Points on a hilly landscape, in no order, each with its height.
A climber steps from a point to the highest of its 3 nearest points, and stops where none of them is higher. Distance is the straight distance between rows; heights are no part of it.
J_815: [136 105 116 166 156  97 110 119 145 114 112 114 123  81  86 138  95 155
 110 123 112 177 100 156 119 180 114 166 171 177 131 129 131 101 135 116
 158  99  85 124 148 144 127 136 130]  (h 611)
J_343: [128 141 118 101 114 129 155 176 115 148 118 106 125 170 131 123 149 122
 151 143 146  65 161 119 144  47  85 151 104 114 118 111 115 174 141 133
  95 157 181 136 127  93 160 143 131]  (h 142)
J_660: [ 92 171 196  99 118 118 117 172 111 123 133  85 166 103 138 132 131 195
 124  62 118 167 158 113 108 183  83  86  89 163  99 137 118 126 128 102
 167 132 107 104 139 108 131 105 112]  (h 513)
J_323: [167  84  59 162 134 150 105  56 130 126 121 180  80 153 139 123 131  73
 113 191 135 137  71 144 139 122 198 147 166  99 152 134 132 124 108 163
 126 105 103 147 113 148  87 126 114]  (h 196)
J_130: [157  72  61 198 168 144 104  59 141  83 115 191  95 126 131 119 103  58
  84 175 125 179  60 149 128 158 178 158 201 143 124 137 134 142 133 202
 133  55  84 135 115 174  78 134 105]  (h 240)
J_35: [144 123 104 118 107 142 132  89 148 128 138 173 107 135 146 116 143  57
 145 168 149  90  94 133 144  63 174 132 131  72 155 138 133 123 123 141
 102 122 158 145 125 123 110 147 168]  (h 109)
J_982: [113 115 110 158 141 135 146 111 144 124 146 130  92 113 135 146 145  99
 150 155 137 117 105 127 116 129 155 150 155 109 160 132 157 106 114 127
 135 122 120 136 130 120 121 143 156]  (h 375)
J_645: [136 106 102 149 153 100 105 103 163 121 100 121 137  88  90 144  68 155
 109 122 120 172 101 153 110 187 115 154 166 173 134 134 138 109 133 125
 160  97  87 123 157 149 125 120 105]  (h 600)
J_432: [138  96 110 162 139 140 125  92 154 125 127 156  88 106 137 138 117  99
 144 153 123 141  92 145 117 146 160 142 177 115 140 127 152 121 121 132
 119 115  98 151 129 130 101 145 135]  (h 690)
J_517: [108 150 189  98 125 124 143 181  99 135 128  95 171 126 116 143 153 170
 121  76 130 118 175 110 122 150 117  91  95 141 127 137 114 113 130 117
 145 153 107 107 129 121 140 102 117]  (h 612)
J_472: [137 128  94 110 115 156 147 107 143 134 140 143 110 139 142 126 129  80
 165 167 147 102 118 125 145  49 161 139 125  79 149 118 129 147 145 139
 102 114 164 146 130 107 129 147 165]  (h 269)
J_399: [148 100  78 138 121 147 129  66 150 120 152 176  93 134 138 110 119  65
 144 172 133 113  88 139 139 116 183 122 147  85 162 136 142 121 118 147
 117 122 131 141 108 145  87 146 129]  (h 414)
J_801: [146 108  70 135  91 161 118  58 150 134 132 180  89 151 133 114 132  60
 138 189 139  98  79 145 130  83 183 127 148  84 150 135 128 124 128 136
 101 120 131 150 125 136  93 131 139]  (h 359)
J_69: [157  83  77 183 146 143 109  85 157 102 118 180 101 106 129 138 102  87
 101 161 113 180  67 150 117 185 157 147 196 147 121 133 145 135 128 178
 119  67  89 132 121 180  94 132 100]  (h 613)
J_304: [105 158 175  95 121 127 143 187 115 137 123  99 167 126 133 136 133 161
 112  84 111 110 167 105 113 137 106  88  84 160 112 122 115 127 134 101
 124 164 129 116 123 121 150 100 128]  (h 635)
J_159: [159  74  69 177 154 153  94  67 148  97 122 195  87 133 145 139 132  69
 100 171 132 164  64 141 133 167 175 147 193 133 120 125 139 142 125 181
 122  93  92 129 114 167  89 127 109]  (h 183)
J_483: [ 93 151 203  83 134  99 111 146  90 116 129  55 164 116 135 148 128 218
 131  54 101 192 170 121 122 211  59  67  77 180  76 130 130 123 137 100
 163 121  98 110 133 101 143 113 115]  (h 609)
J_272: [141 112  79 151 124 132 111  52 138 123 149 181  81 149 126 112 132  62
 122 175 131 110  95 134 139  99 185 126 154  86 155 132 135 124 107 158
 124 126 123 138 115 151  85 134 120]  (h 358)
J_516: [117 119 127 152 137 131 154 122 141 126 121 110 107 123 127 142 147 117
 147 149 122 115 110 131 142 111 145 139 144 125 169 136 133 116 123 116
 130 123 128 145 135 115 130 147 153]  (h 338)
J_329: [112 167 179  94 124 120 155 200 109 155 124  97 176 134 126 115 139 141
 128  71 125 107 176 111 122 121 104  94 102 140 136 124 115 136 136  99
 124 165 130 119 120 128 162 103 130]  (h 625)
J_496: [154 102  96 143 138 136 122  72 139 120 127 161  77 137 135 134 111  81
 131 173 135 141  88 144 124 140 168 139 181 111 146 133 158 109 109 149
 117 113  99 144 109 155  76 138 128]  (h 621)
J_720: [131 121 105 143 137 155 137 107 144 119 138 128  88 115 144 123 134  93
 152 155 135 115 110 122 129 111 155 135 145  81 169 138 140 114 118 125
 123 115 128 148 112 116 109 152 154]  (h 410)
J_163: [147  75  67 188 155 146 110  82 149  94 118 188  98 114 121 130  96  73
  77 169 127 181  66 149 113 183 170 147 200 142 113 130 131 143 139 182
 135  56  91 111 119 169  89 125 103]  (h 281)
J_196: [101 143 162 118 103 125 125 177 119 140 125 112 150 120 103 131 147 160
 121  80 118 138 148 108 117 152 119 122 106 156 122 129 132 111 113 109
 151 147 103 113 129 123 147 119 116]  (h 368)
J_862: [118 100 129 142 143 119 122 131 136 113 129 101 117  93 104 144 126 134
 131 141 117 138 113 134 120 155 140 160 167 139 141 132 136 113 119 105
 153 130  87 137 138 124 121 139 131]  (h 474)
J_32: [ 90 153 196 114 124 111 105 158 108 119 124  78 171  93 131 139 130 206
 124  64 109 177 168  94 104 191  80  89  80 162  97 134 125 107 126 107
 161 126 101 101 119 116 132 106 126]  (h 623)
J_34: [128 183 190  91 137 125 138 168 104 140 137  77 163 155 159  91 120 197
 163  78 149  92 232 104 114 120  49 100  63 131  94 130 102 163 139 105
 105 189 188 132 130 107 186  95 123]  (h 543)
J_91: [111 185 185  83 129 125 140 187  99 134 132  90 183 130 150 133 126 175
 131  72 119 122 194  99 123 154  89  66  79 157  95 119 102 129 131 105
 139 157 136 118 139 120 154  98 139]  (h 591)
J_975: [124 168 181  96 131 124 147 189 107 141 120  92 174 154 150 113 131 164
 150 100 127  92 206 114 114 111  77  88  76 132 113 114 102 159 137  96
  96 184 159 123 125 113 161  96 127]  (h 648)
J_157: [151 127 101 109  94 160 145  98 148 137 146 171 112 145 161 135 148  70
 158 163 157  84 111 137 148  46 137 154 115  68 141 122 131 142 136 144
  92 108 187 138 120 117 122 139 166]  (h 227)
J_734: [131 141 154  89 126 124 158 189 108 159 122  97 129 184 118 114 142 155
 150 113 143  72 178 135 153  47  77 141  99 111 107 112 115 167 142 115
  73 179 183 140 125 105 164 133 111]  (h 552)
J_437: [168 130  52 112  87 162 114  42 148 159 134 194  99 172 136 106 147  54
 125 175 172  75  98 142 148  20 181 159 124  77 146 115 127 126 121 162
 106 131 182 126 125 130 125 148 158]  (h 148)
J_851: [115 120 143 138 125  95 117 147 113 121 114 113 133 112  87 150 136 166
 100 103 105 151 127 134 103 174 120 138 139 169 135 143 142 104 131 111
 171 139  87 115 137 135 148 117 123]  (h 463)
J_534: [163  84 103 160 148 134 119  87 159 101 133 149  76 118 133 124 106  94
 127 164 122 153  92 150 124 163 164 145 185 110 139 131 156 124 134 138
 118 110  95 138 133 155  88 138 133]  (h 687)
J_597: [106 120 158 120 122  91 102 140 111 137 103 132 146  92  91 154 118 182
  94  83 110 162 133 126 104 176  99 133 120 156 126 139 126  91 136 118
 165 129  95 112 142 143 148 107 117]  (h 471)
J_315: [147  97 115 159 157 132 111 101 169 114 124 136  92  95 131 142 101 129
 130 146 107 163  89 153 106 165 155 159 187 137 130 134 150 121 121 140
 140 101  95 132 137 151  95 139 124]  (h 691)
J_762: [143 128 112  98 115 144 156 118 144 129 145 140 124 163 148 124 170 102
 165 159 154  91 132 128 158  28 127 175 107  78 128 110 117 158 133 138
  82 119 208 136 131  87 147 161 164]  (h 288)
J_792: [155  79  99 181 165 130 123 114 163  94 116 144 116  87 116 141  70 118
 111 140 114 177  83 164 108 193 150 141 209 146 130 123 149 132 143 151
 120  74  98 129 140 162  94 140 115]  (h 712)
J_17: [105 190 197  84 155 114 147 181  68 135 141  54 177 135 147 112 134 201
 138  71 149 131 205  94 126 163  53  61  66 173  89 129  92 147 127  97
 164 167 151 124 144  90 157 107 133]  (h 679)
J_387: [109 126 122 139 142 112 141 135 140 115 123 109 119  95  93 137 140 136
 117 132 119 137 122 141 130 140 129 147 152 140 143 131 137  94 123 110
 153 129 105 143 136 118 137 138 132]  (h 457)
J_555: [134  90 116 167 147 123 120 112 163 107 124 117 101  89 106 131 113 137
 127 129 112 155  99 161 116 161 138 155 163 147 150 134 143 100 120 121
 147  95  95 129 139 133 120 146 138]  (h 556)
J_695: [113 147 120 116 116 118 162 176 120 138 123 104 130 141 128 126 150 121
 155 154 141  84 147 127 156  74 104 138 120 129 146 123 113 153 151 122
 123 143 152 142 126 101 153 132 150]  (h 795)
J_484: [136  93 104 157 145 142 128  98 150 129 146 159  80 133 141 129 132 101
 123 153 127 140  81 151 129 142 166 143 183 103 143 129 174 130 113 134
 129 117 106 141 124 132  83 153 134]  (h 661)
J_288: [ 96 154 189 107 113 103 119 164 114 140 130 100 161  99 122 154 144 174
 103  61 101 160 150 105 109 186 109  89  90 162 121 137 125  91 133 107
 157 137 108  97 135 126 145  99 112]  (h 522)
J_711: [130 196 198  92 125 108 143 183 117 147 136  92 178 137 156 117 135 173
 153  80 140 104 225 100 127 124  71  96  67 142  95 130 103 144 121  96
 103 187 172 125 142 109 167 111 123]  (h 514)
J_63: [124 126 126 103 117 139 152 163 126 143 141 113 131 164 142 133 149 131
 155 155 150  77 140 126 146  40 103 168 104  99 119 101 116 172 136 129
  93 130 199 150 117  87 144 150 147]  (h 225)
J_113: [166 118  40 123  97 154 130  55 149 130 131 200 101 156 127 101 129  54
 135 186 157  80  78 143 148  55 187 140 124  67 167 123 128 132 112 149
 109 128 146 143 126 140 115 153 148]  (h 344)
J_430: [102 111 150 143 123 100 103 147 119 137 115 130 136  89  90 135 111 169
  98  97 107 166 112 141 102 171 110 154 147 152 119 129 136 100 133 105
 177 124  89 144 138 152 139 115 121]  (h 495)
J_684: [103 192 200 102 138 117 133 166  80 120 141  66 167 110 137 142 138 218
 144  57 117 173 175  93 118 175  81  71  70 177  96 135 109 128 132 109
 169 147 114 104 132  97 147 112 115]  (h 502)
J_52: [ 77 192 209  78 136 104 134 158  79 128 143  48 179 127 135 139 135 215
 136  46 132 175 190  98 134 200  57  54  62 181  78 125 109 124 129 103
 183 135 105 110 126  77 139 112 127]  (h 540)
J_330: [108 199 200  86 133 113 141 175  94 140 138  62 177 138 147 108 123 195
 131  69 142 116 214  86 116 158  62  72  73 160  79 124  94 147 129 103
 134 176 151 116 127 104 164 102 124]  (h 593)
J_821: [103 137 132 130 123 126 146 168 127 125 131 118 131 132 115 129 160 115
 142 144 139  94 133 115 145  91 129 134 144 118 153 131 121 133 141 115
 138 125 129 139 116 106 140 137 143]  (h 660)
J_216: [118 122 118 118 115 135 152 153 128 132 137 133 127 150 146 122 155 111
 159 163 151  89 137 138 156  45 102 152 111 110 138 130 121 162 144 133
  96 116 173 141 120  92 149 158 152]  (h 284)
J_439: [104 110 153 130 105  92  96 124 113 118 113 124 149  76  99 146  86 175
  79  79  94 178 130 147 109 206  91 111 122 175 106 142 141 104 138 116
 174 105  97 109 162 145 144 106 113]  (h 559)
J_789: [ 93 123 166 106 116  74  86 134 116 123 120 115 157  74 103 151  99 184
  81  70  91 189 131 127 102 200  89 103 119 175 101 153 138  89 144 116
 168 114  96 106 153 155 131  91 117]  (h 664)
J_566: [152  83 104 157 147 142 121 103 159 121 138 147  73 100 129 138  99 109
 143 163 120 146  90 155 124 161 171 146 181 118 141 124 159 110 109 143
 117 108  93 143 129 149  90 137 129]  (h 706)
J_105: [130 179 191  86 142 122 139 162 102 145 127  63 150 166 141  96 119 217
 165  83 153  93 239 108 136 121  47  96  63 132  74 135  96 166 128  86
 109 204 204 133 132 101 178 112 134]  (h 484)
J_255: [177 134  30 142  89 174 118  33 161 150 140 189 130 154 110  83 128  56
 141 214 149  87  79 149 164  30 203 177 148  78 160 109 110 123 113 182
 112 100 147 130 115 141 107 154 143]  (h 245)
J_700: [105 162 152 111 121 131 145 208 107 147 125 113 155 133 126 132 145 128
 133 116 129  97 153 113 127  94 106 104 108 134 123 122 118 139 145 110
 119 163 139 123 128 128 159 106 132]  (h 528)
J_860: [ 92 142 155 119 111  93 104 158 100 131 123 108 138 100 105 137 125 182
 111  82  98 161 136 120  98 183 111 115 116 158 106 144 137 109 136 116
 158 135 101 107 125 135 156  96 115]  (h 493)
J_978: [112 139 119 130 134 126 134 146 124 129 128 116 120 117 107 139 137 125
 133 139 133 110 127 121 126 116 122 148 139 136 157 140 130 116 128 106
 142 143 121 132 116 114 139 146 134]  (h 564)
J_278: [ 92 122 184 111 125  92 101 137 105 123 123 113 149  86 135 146 122 204
  78  62  97 176 134 126 110 196  94 110 102 158 101 139 136  92 136 103
 171 120  99 105 141 141 128  89 121]  (h 627)
J_965: [112 116 137 139 113 113 131 149 106 129 114 105 134  90  96 143 138 160
 107 123 114 128 130 130 121 146 128 144 136 151 136 149 135 114 131 110
 166 135  88 130 124 119 141 135 116]  (h 406)
J_186: [135  99  88 132 125 150 135  95 150 126 132 151  80 141 140 140 135  88
 148 166 129 110  91 136 124 119 174 150 160  88 156 133 147 110 108 122
 112 126 130 147 136 132 114 147 147]  (h 427)
J_308: [113 145 132 120 106 112 143 196 105 140 124 108 154 152 117 129 159 137
 146 125 136  83 160 125 139  88 101 127 127 128 131 117 114 149 143 126
 121 143 146 127 123 117 146 139 134]  (h 641)
J_784: [153  94  77 165 145 148 114  82 142 119 133 174  74 139 138 120 116  90
 106 163 124 149  66 143 124 135 179 156 187 114 146 141 151 123  93 165
 109 115 111 133 128 153  84 132 110]  (h 399)
J_254: [148 128  73 100  80 160 131  67 160 146 143 195 103 157 141 117 142  64
 120 167 153  78 102 132 146  22 164 159 122  62 150 117 136 126 113 145
  94 120 171 142 134 128 132 143 170]  (h 155)
J_199: [178 115  22 170 100 140 109  26 143 135 131 176  95 162 123  81 134  40
 125 199 150 112  78 135 151  69 226 159 156  94 166 115 125 130 102 171
 112 116 121 135 120 150 105 145 119]  (h 339)
J_902: [103 141 134 143 112 119 140 164 107 138 114 112 140 112  91 135 139 122
 117 112 110 119 139 121 123 136 124 133 122 155 127 130 134 111 128  99
 156 146  93 134 135 128 153 131 117]  (h 343)
J_938: [134 178 188  75 134 128 141 175 112 151 133  63 151 173 127  88 118 213
 158  75 131  57 243  99 127  96  64 113  55 113  91 135 103 160 125  89
  86 213 212 150 122  93 190 128 121]  (h 448)
J_481: [118 114 121 129 131 129 158 124 141 116 145 120 114 125 139 143 150 101
 148 157 142  97 104 130 132  82 157 140 137  97 149 135 133 124 127 129
 127 120 150 141 132 110 137 159 151]  (h 340)
J_356: [106 140 137 134 122 108 124 145 114 120 126 109 130 106  98 141 142 128
 117 123 113 119 127 143 117 142 134 144 139 145 136 139 138  92 118 112
 160 147 101 117 141 118 142 148 120]  (h 371)
J_690: [142  81  90 183 159 140 113 110 167  92 123 169 117  95 124 149  83  96
  92 134 113 188  85 148  98 197 156 155 210 149 131 110 142 127 140 160
 124  73  89 125 134 180  80 128 103]  (h 709)
J_449: [130 116 107 165 148 122 128 105 157 111 134 115  84  95 129 140 121 122
 129 146 113 155  88 142 125 149 151 155 184 131 142 138 143 108 126 119
 136 109 115 128 128 130 109 151 127]  (h 643)
J_70: [161  67  68 188 163 135  92  66 146  91 111 190  91 136 133 117 108  67
  97 189 136 178  59 139 133 144 182 154 184 134 129 123 140 125 134 193
 122  78  94 125 109 178  80 124 103]  (h 689)
J_682: [ 88 150 184  97 112 116 125 159  91 135 131 105 164 110 126 139 142 162
 101  70  95 157 141 111 116 171 109 101  98 160 121 129 126 101 134 107
 153 139 101 106 114 133 150 101 110]  (h 547)
J_491: [150  91 114 171 162 131 115 100 165 101 123 117 116  87 108 138  93 133
 119 140 103 182  97 163 130 183 148 157 187 144 141 128 148 117 126 133
 134  81 103 123 135 163 109 139 113]  (h 678)
J_154: [103 157 132 126 126 118 155 175 115 136 115 116 148 137  96 139 147 115
 128 140 133 108 134 113 145  89 124 136 123 124 154 125 116 140 139 107
 141 133 133 127 135 113 147 140 140]  (h 614)
J_911: [136 107  93 103  91 150 143  99 140 139 140 168  96 148 154 130 147  71
 150 168 147  95 107 127 148  58 156 141 114  76 158 127 142 135 113 165
  87 109 172 156 121 120 117 148 170]  (h 161)
J_541: [168 108  28 149  71 153 121  37 140 154 149 206 108 159 129  92 130  42
 123 207 169  87  77 135 174  27 198 153 118  63 156 109 115 130 110 163
  98 112 168 143 127 145 118 148 143]  (h 332)
J_407: [145  80  63 159 130 150 111  60 136 117 138 180  73 142 129 126 134  49
 123 179 128 133  76 144 136 123 196 128 156  94 156 132 141 119 103 174
 112 103 105 141 121 150  81 128 108]  (h 238)
J_391: [ 94 153 158 111 122 112 149 180 103 137 120  94 155 115 117 140 127 136
 105 101 112 121 143 113 116 136 124 102 113 149 124 133 123 114 121 102
 152 159 105 123 118 131 147 104 118]  (h 327)
J_145: [152  90 104 180 162 143 114 106 166 102 126 156  88 119 138 146  99  91
 110 161 120 174  75 161 118 186 153 150 188 143 123 132 152 132 121 169
 120  78  87 127 138 163  74 136 109]  (h 701)
J_846: [136 151 163  87 119 128 172 192 112 164 124  98 142 182 118 110 132 169
 149  88 139  76 203 128 136  61  78 113  78  86  97 118 120 169 126  90
  70 191 205 144 103 111 170 128 112]  (h 554)
J_281: [151  89  97 177 177 150 130 104 169 107 124 142 106 102 126 139  86 112
 112 148 111 171  75 160 116 187 157 151 200 141 140 121 146 120 123 156
 118  83  91 127 142 174  96 134 113]  (h 710)
J_87: [ 72 153 201  97 131  97 108 157  75 121 137  52 168 106 122 155 124 231
 116  34 110 201 172 112 138 223  42  77  58 196  73 108 116 131 150 104
 204 121 108  98 125  85 134 115 113]  (h 601)
J_528: [149  73  43 212 165 155 110  74 142  92 108 196 108 121 106 137  92  60
  75 148 129 177  52 162 127 160 189 152 194 142 125 136 109 153 138 204
 137  38  85 104 114 173  87 134  88]  (h 25)
J_383: [110 187 196  96 134 128 141 185 105 142 133  98 169 124 131 114 147 163
 138  85 133  96 167 106 115 136  96  91  80 148 110 117 113 131 133 101
 125 167 140 111 126 122 158  94 133]  (h 666)
J_415: [143 125 105 103 105 156 150 125 149 143 149 140 129 149 158 124 152  92
 167 149 150  91 131 117 155  26 126 166 107  76 129 123 121 140 145 142
  95 120 193 132 122  99 129 161 172]  (h 293)
J_40: [193 118  24 162  99 153 115  28 148 135 126 188 119 155 130  91 139  53
 144 205 152 102  59 147 146  52 213 158 143  85 171 103 122 134  96 170
 103 110 138 146 117 144 111 149 139]  (h 303)
J_940: [ 91 141 178 103 130  99 112 157 115 140 122 120 149  91 123 134 128 190
  96  72 113 157 147 118 110 196 112 102  97 165 101 134 131 102 123 106
 161 132 107  96 129 124 137 100 106]  (h 549)
J_703: [137 138 118 106 116 143 153 107 141 123 139 145 103 130 158 134 154  86
 161 155 136  84 116 130 127  66 154 133 138  79 151 134 131 133 137 129
 108 112 154 138 132  98 124 158 169]  (h 307)
J_996: [131 165 170  87 119 127 134 204 116 146 107  95 177 151 136 110 133 170
 147 109 139  82 194 112 134 108  93 111  75 137 117 124 108 139 134  99
  85 183 173 129 130 126 143  97 116]  (h 602)
J_477: [136 159 193  75 137 125 145 182 119 151 127  79 147 184 130  98 123 206
 167  73 136  77 229 111 133  93  73 112  52 116  96 124  97 151 131  85
  92 206 208 127 111 117 178 126 123]  (h 455)
J_519: [164  87  62 175 156 128  97  60 138 116 128 184  84 144 135 108 119  73
 110 184 138 153  65 142 144 130 189 140 189 123 137 131 131 142 119 175
 113 101  95 130 106 155  81 129 110]  (h 228)
J_915: [127  98 118 155 141 105 107 116 144 123 111 122 107  97  99 148 105 154
 110 134 107 150 110 145 122 178 124 157 161 149 146 139 155 109 129 112
 151 126 103 128 143 140 132 134 134]  (h 566)
J_239: [ 74 135 198 105 124  87  99 149  87 114 124  97 162 100 137 146 122 211
 126  41  88 197 149 109 108 206  74  80  73 179  79 137 129 107 154 117
 184 113  91 109 130 104 148 112 133]  (h 646)
J_710: [ 91 136 192 114 119  98 114 143  95 131 138  94 160  91 124 148 112 197
 116  62  93 188 144 106 105 195  88  94  92 167  96 141 132 102 134 106
 168 117 101 107 139 124 136 100 121]  (h 725)
J_916: [135 100 111 161 145 128 131 102 154 115 143 131  91 104 133 138 123 115
 147 154 127 139 103 146 116 150 164 146 159 115 141 133 155 114 123 122
 118 107 114 138 127 133 104 145 127]  (h 673)
J_624: [144 121  70 119  93 154 128  78 140 148 144 195 108 149 140 123 127  41
 130 168 149  75  88 117 162  57 179 132 120  78 154 133 130 129 125 155
  97 119 154 142 133 125 125 145 169]  (h 146)
J_909: [111 189 198  91 134 118 137 178 106 133 132  63 169 122 151 117 140 183
 138  77 142 111 208  95 131 157  65  78  75 154 107 126 101 146 132  89
 141 166 142 101 137 123 154 102 129]  (h 516)
J_871: [ 81 150 199  89 130  93 102 156  81 111 135  59 182 119 139 149 111 227
 141  46 100 199 159 105 126 217  39  73  73 183  65 128 119 124 144  98
 190 109 109  96 132  98 133 116 131]  (h 610)
J_176: [147  69  89 199 167 135 115 101 155  91 116 178 102 111 115 143  83  71
  83 143 111 194  69 135 114 193 161 145 201 149 123 126 120 133 133 176
 130  56  87 122 119 174  82 135 102]  (h 674)
J_523: [185  78  48 193 137 144  85  26 140 121 119 185  97 147 134 114 140  59
 121 214 133 158  70 152 137 112 204 163 175 118 141 126 112 130 107 172
 115  89 101 131 100 162  80 135  99]  (h 206)
J_924: [100 169 202  94 119 112 130 168 100 127 132  80 181 115 144 146 141 172
 129  58 109 156 169  95 113 169 101  84  72 154 103 129 118 124 124  98
 147 150 104 106 128 112 156 107 113]  (h 517)
J_72: [163  83  86 175 151 144 111  78 159 119 130 178  76 125 146 132 104  95
 126 166 118 148  68 150 116 161 163 147 181 121 134 125 155 113 127 162
 120  97  98 141 126 160  77 128 103]  (h 582)
J_641: [177  86  54 179 136 140 100  28 146 124 119 186  94 151 135 106 137  58
 135 201 141 135  64 135 144 106 209 154 164  93 161 117 134 131  92 168
 110 114 105 133 109 157  86 124  96]  (h 283)
J_200: [108 168 185  98 131 117 150 184 103 127 140  92 184 129 139 132 145 171
 143  76 121 127 185  96 124 153  91  73  75 159 107 132 109 131 131  99
 141 147 141 110 130 118 150  98 127]  (h 624)
J_78: [151 118  87 106  73 164 134  93 157 148 162 196 102 152 151 121 149  59
 138 171 158  81 110 122 154  40 157 157 111  55 148 130 143 128 133 163
  98 115 188 143 128 115 128 150 176]  (h 182)
J_613: [130 127 105 111 113 152 150 120 144 120 141 135 124 150 138 137 150  88
 151 148 142  93 132 117 153  52 121 166 107  96 140 124 119 158 145 142
 107 117 166 149 131  80 146 160 166]  (h 302)
J_89: [123 112 116 125 132 136 144 104 143 113 136 151  98 134 138 138 145 103
 160 160 138 100 108 130 144  98 152 137 131  90 153 142 137 109 125 116
 116 123 133 139 114 116 103 146 170]  (h 373)
J_51: [116 168 187  87 126 128 146 190 121 151 123  81 158 154 139 105 122 182
 148  89 137  89 205 107 121 110  69 103  69 123 100 119  98 149 123  99
  85 190 192 115 123 107 168 101 133]  (h 605)
J_929: [151 109  86 118 106 146 143  75 145 126 147 179  97 151 146 128 146  60
 131 180 155  90  98 136 129  66 174 133 128  67 155 130 122 135 129 141
  97 113 157 139 120 128 109 147 158]  (h 127)
J_164: [125 143 153 108 118 123 152 198 105 143 128 120 148 157 121 129 161 145
 141 133 130  90 153 120 134  64  95 126 117 130 136 128 130 154 153 118
 110 161 173 132 127 107 151 127 119]  (h 555)
J_653: [134 113 110 151 139 109  97 128 140 124 108 111 147  97  89 133 100 162
  94 124 112 166 107 151 116 193 116 150 163 155 131 132 137 106 140 121
 159 118  85 126 158 140 132 130 121]  (h 590)
J_268: [ 93 185 203 100 142 107 124 174  86 128 132  52 179 118 151 131 126 200
 140  51 137 151 179  98 120 184  61  75  68 168  92 135 109 132 120  95
 163 140 111  95 147 104 137 107 131]  (h 462)
J_344: [ 98 134 155 117 116 117 125 172 102 127 116 107 139 106  94 142 134 164
  95 101 109 141 136 112 113 160 118 121 126 164 130 140 138  89 124 108
 171 146  90 115 127 131 153 119 115]  (h 413)
J_45: [ 99 159 192  94 118 113 132 174 112 139 134 101 162 120 121 147 150 164
 111  73 105 143 153 104 108 161 103  98  95 158 120 131 112 110 134 109
 147 159 105 105 121 128 155 102 112]  (h 584)
J_577: [107 142 129 125 135 109 138 174 114 144 121  96 143 117 103 135 142 129
 118 113 121 107 136 119 129 118 122 134 140 151 155 135 154 122 143 105
 160 133 115 138 124 125 141 133 123]  (h 447)
J_521: [117 157 164  98 114 122 143 198 104 151 124  99 166 164 134 115 140 145
 133 115 125  83 177 112 134  86  88 119  89 126 118 129 109 153 152 100
  95 177 174 124 118 126 153 119 124]  (h 587)
J_949: [ 84 166 201  93 141  99 132 165  86 129 142  49 171 104 138 141 124 205
 118  48 108 172 174 101 136 197  71  76  73 177  81 126 114 114 122 105
 185 129 111  97 131  93 147 120 115]  (h 576)
J_715: [129  95 107 136 142 146 137  93 151 116 136 148  83 126 141 135 136  87
 148 149 124 117  95 128 126 105 166 134 152  87 158 140 156 116 121 137
 131 116 119 145 128 126 101 148 152]  (h 445)
J_86: [134 133 164  89 123 129 139 196 102 141 112 110 148 167 127 118 141 133
 129 138 137  65 182 127 137  61  86 135 109 125 103 114 121 161 136 110
  75 180 182 123 121 102 162 130 118]  (h 530)
J_987: [150 106 102 172 152 105 113 106 160 115 108 124 124  87 106 137  87 144
 111 135 111 174 100 153 121 182 126 145 193 167 130 127 140 118 129 130
 147 104 100 129 147 146 112 134 123]  (h 650)
J_452: [111 118 141 150 122  86  94 123 121 119 107 134 150  93  84 148  97 166
  77  96 105 176 123 141 117 195  86 134 141 179 126 149 127 104 145 116
 174 118  91 113 154 164 134 114 110]  (h 515)
J_151: [113 167 169 102 125 123 148 198 112 149 114 106 174 145 143 111 138 148
 142  98 137  88 165 122 118 110  92 101  97 139 115 122 103 133 149 108
  97 169 152 126 123 116 171  96 124]  (h 585)
J_567: [175  95  59 173 119 148 113  29 135 135 124 182  93 172 123 103 134  61
 118 205 134 125  64 141 140 106 201 149 165  92 158 120 138 126 100 171
 112 110 101 151 118 151 103 147 106]  (h 318)
J_946: [154  81  67 171 142 150 109  62 156 119 127 198  74 144 137 121 123  68
  92 184 130 160  71 132 135 141 189 145 181 116 136 137 139 137 106 171
 130 109  92 141 108 148  76 142 108]  (h 100)
J_177: [131 141 167  87 129 127 143 198 103 150 111  97 144 179 134 108 137 166
 152 111 136  91 197 129 133  72  82 126  79 110 101 108 122 152 133  97
  74 201 193 138 126 111 158 126 123]  (h 569)
J_747: [135 125 111 104 117 138 151 147 137 135 139 128 120 166 157 129 165 109
 166 161 161  91 149 135 150  37 117 174 105  77 127 113 122 164 151 134
 101 134 194 138 128  94 140 167 158]  (h 282)
J_502: [141  92 106 151 133 141 136  92 150 130 131 165  78 133 141 131 116  78
 151 173 127 124  96 145 131 140 172 139 156  88 155 131 146 115 113 141
 127 114 124 145 117 131  89 136 126]  (h 519)
J_98: [121 131 120 112 121 132 161 135 146 122 137 130 120 129 135 135 149 104
 151 164 146  86 121 131 150  71 126 148 130 107 160 118 133 158 138 132
 108 111 163 143 133 107 125 156 157]  (h 319)
J_733: [110 150 173  96 117 138 165 209 111 150 111  99 154 150 132 116 125 158
 142 114 136  84 188 132 129  87  85 123  88 126  96 122 114 156 129 102
  73 181 180 140 137 127 162 121 109]  (h 577)
J_8: [155  74  84 181 154 142 115  99 160 113 127 181  77 119 142 137  99  70
 107 165 124 166  72 149 119 175 160 134 210 128 134 131 163 148 121 164
 116  79  92 130 126 165  77 125 102]  (h 583)
J_707: [111 152 141 118 109 131 144 171 109 140 116 111 151 134 104 139 148 133
 113 107 126 107 147 112 126 119 122 128 115 146 134 137 130 126 126  90
 143 147 118 131 136 126 157 119 118]  (h 350)
J_486: [158 109  49 146 111 143 124  53 138 119 130 187  85 160 125 107 141  55
 137 201 136  95  74 142 143  73 200 140 149  84 165 119 129 129 101 164
 105 115 126 148 112 148 102 147 139]  (h 349)
J_203: [152 101 115 175 161 111 118 109 165 106 114 134 130  83  89 137  64 141
 110 130 104 181  95 168 125 191 133 150 190 165 137 115 132 121 150 135
 146  77  90 119 160 159 102 133  96]  (h 615)
J_479: [180 124  17 136  75 178 111  27 155 163 116 206 123 136  99  84 136  58
 133 202 170  83  73 140 155  22 193 182 126  65 157 103 123 122 103 180
  95 104 161 129 129 128 132 152 142]  (h 264)
J_570: [111 201 204  78 147 134 149 166  97 136 131  69 173 147 170 105 130 204
 157  80 148  98 231  90 115 126  41  77  59 152  89 115  97 147 132 106
 131 176 184 128 140 104 172 109 134]  (h 426)
J_992: [104 183 196  95 142 118 127 175 102 122 130  80 184 122 154 123 128 173
 137  62 136 153 187  99 111 172  76  65  67 154 103 131 109 128 124 109
 157 144 138 107 123 112 152 100 130]  (h 558)
J_903: [124 194 182 102 135 120 129 199 107 128 131  91 181 140 152 118 148 177
 143  90 135 106 190 105 128 134  86  86  88 135 116 120  98 153 132 107
 113 179 151 117 131 114 157  88 127]  (h 740)

Two climbers start at each pair of points below. Name the first point that both come to, or write none.
J_734 / J_846 => J_733
J_78 / J_720 => J_715
J_911 / J_272 => J_502
J_196 / J_707 => none
J_597 / J_288 => none

Where does a climber stop that starts at each point below?
J_924 => J_903
J_113 => J_566
J_682 => J_903
J_35 => J_566
J_254 => J_566
J_40 => J_566
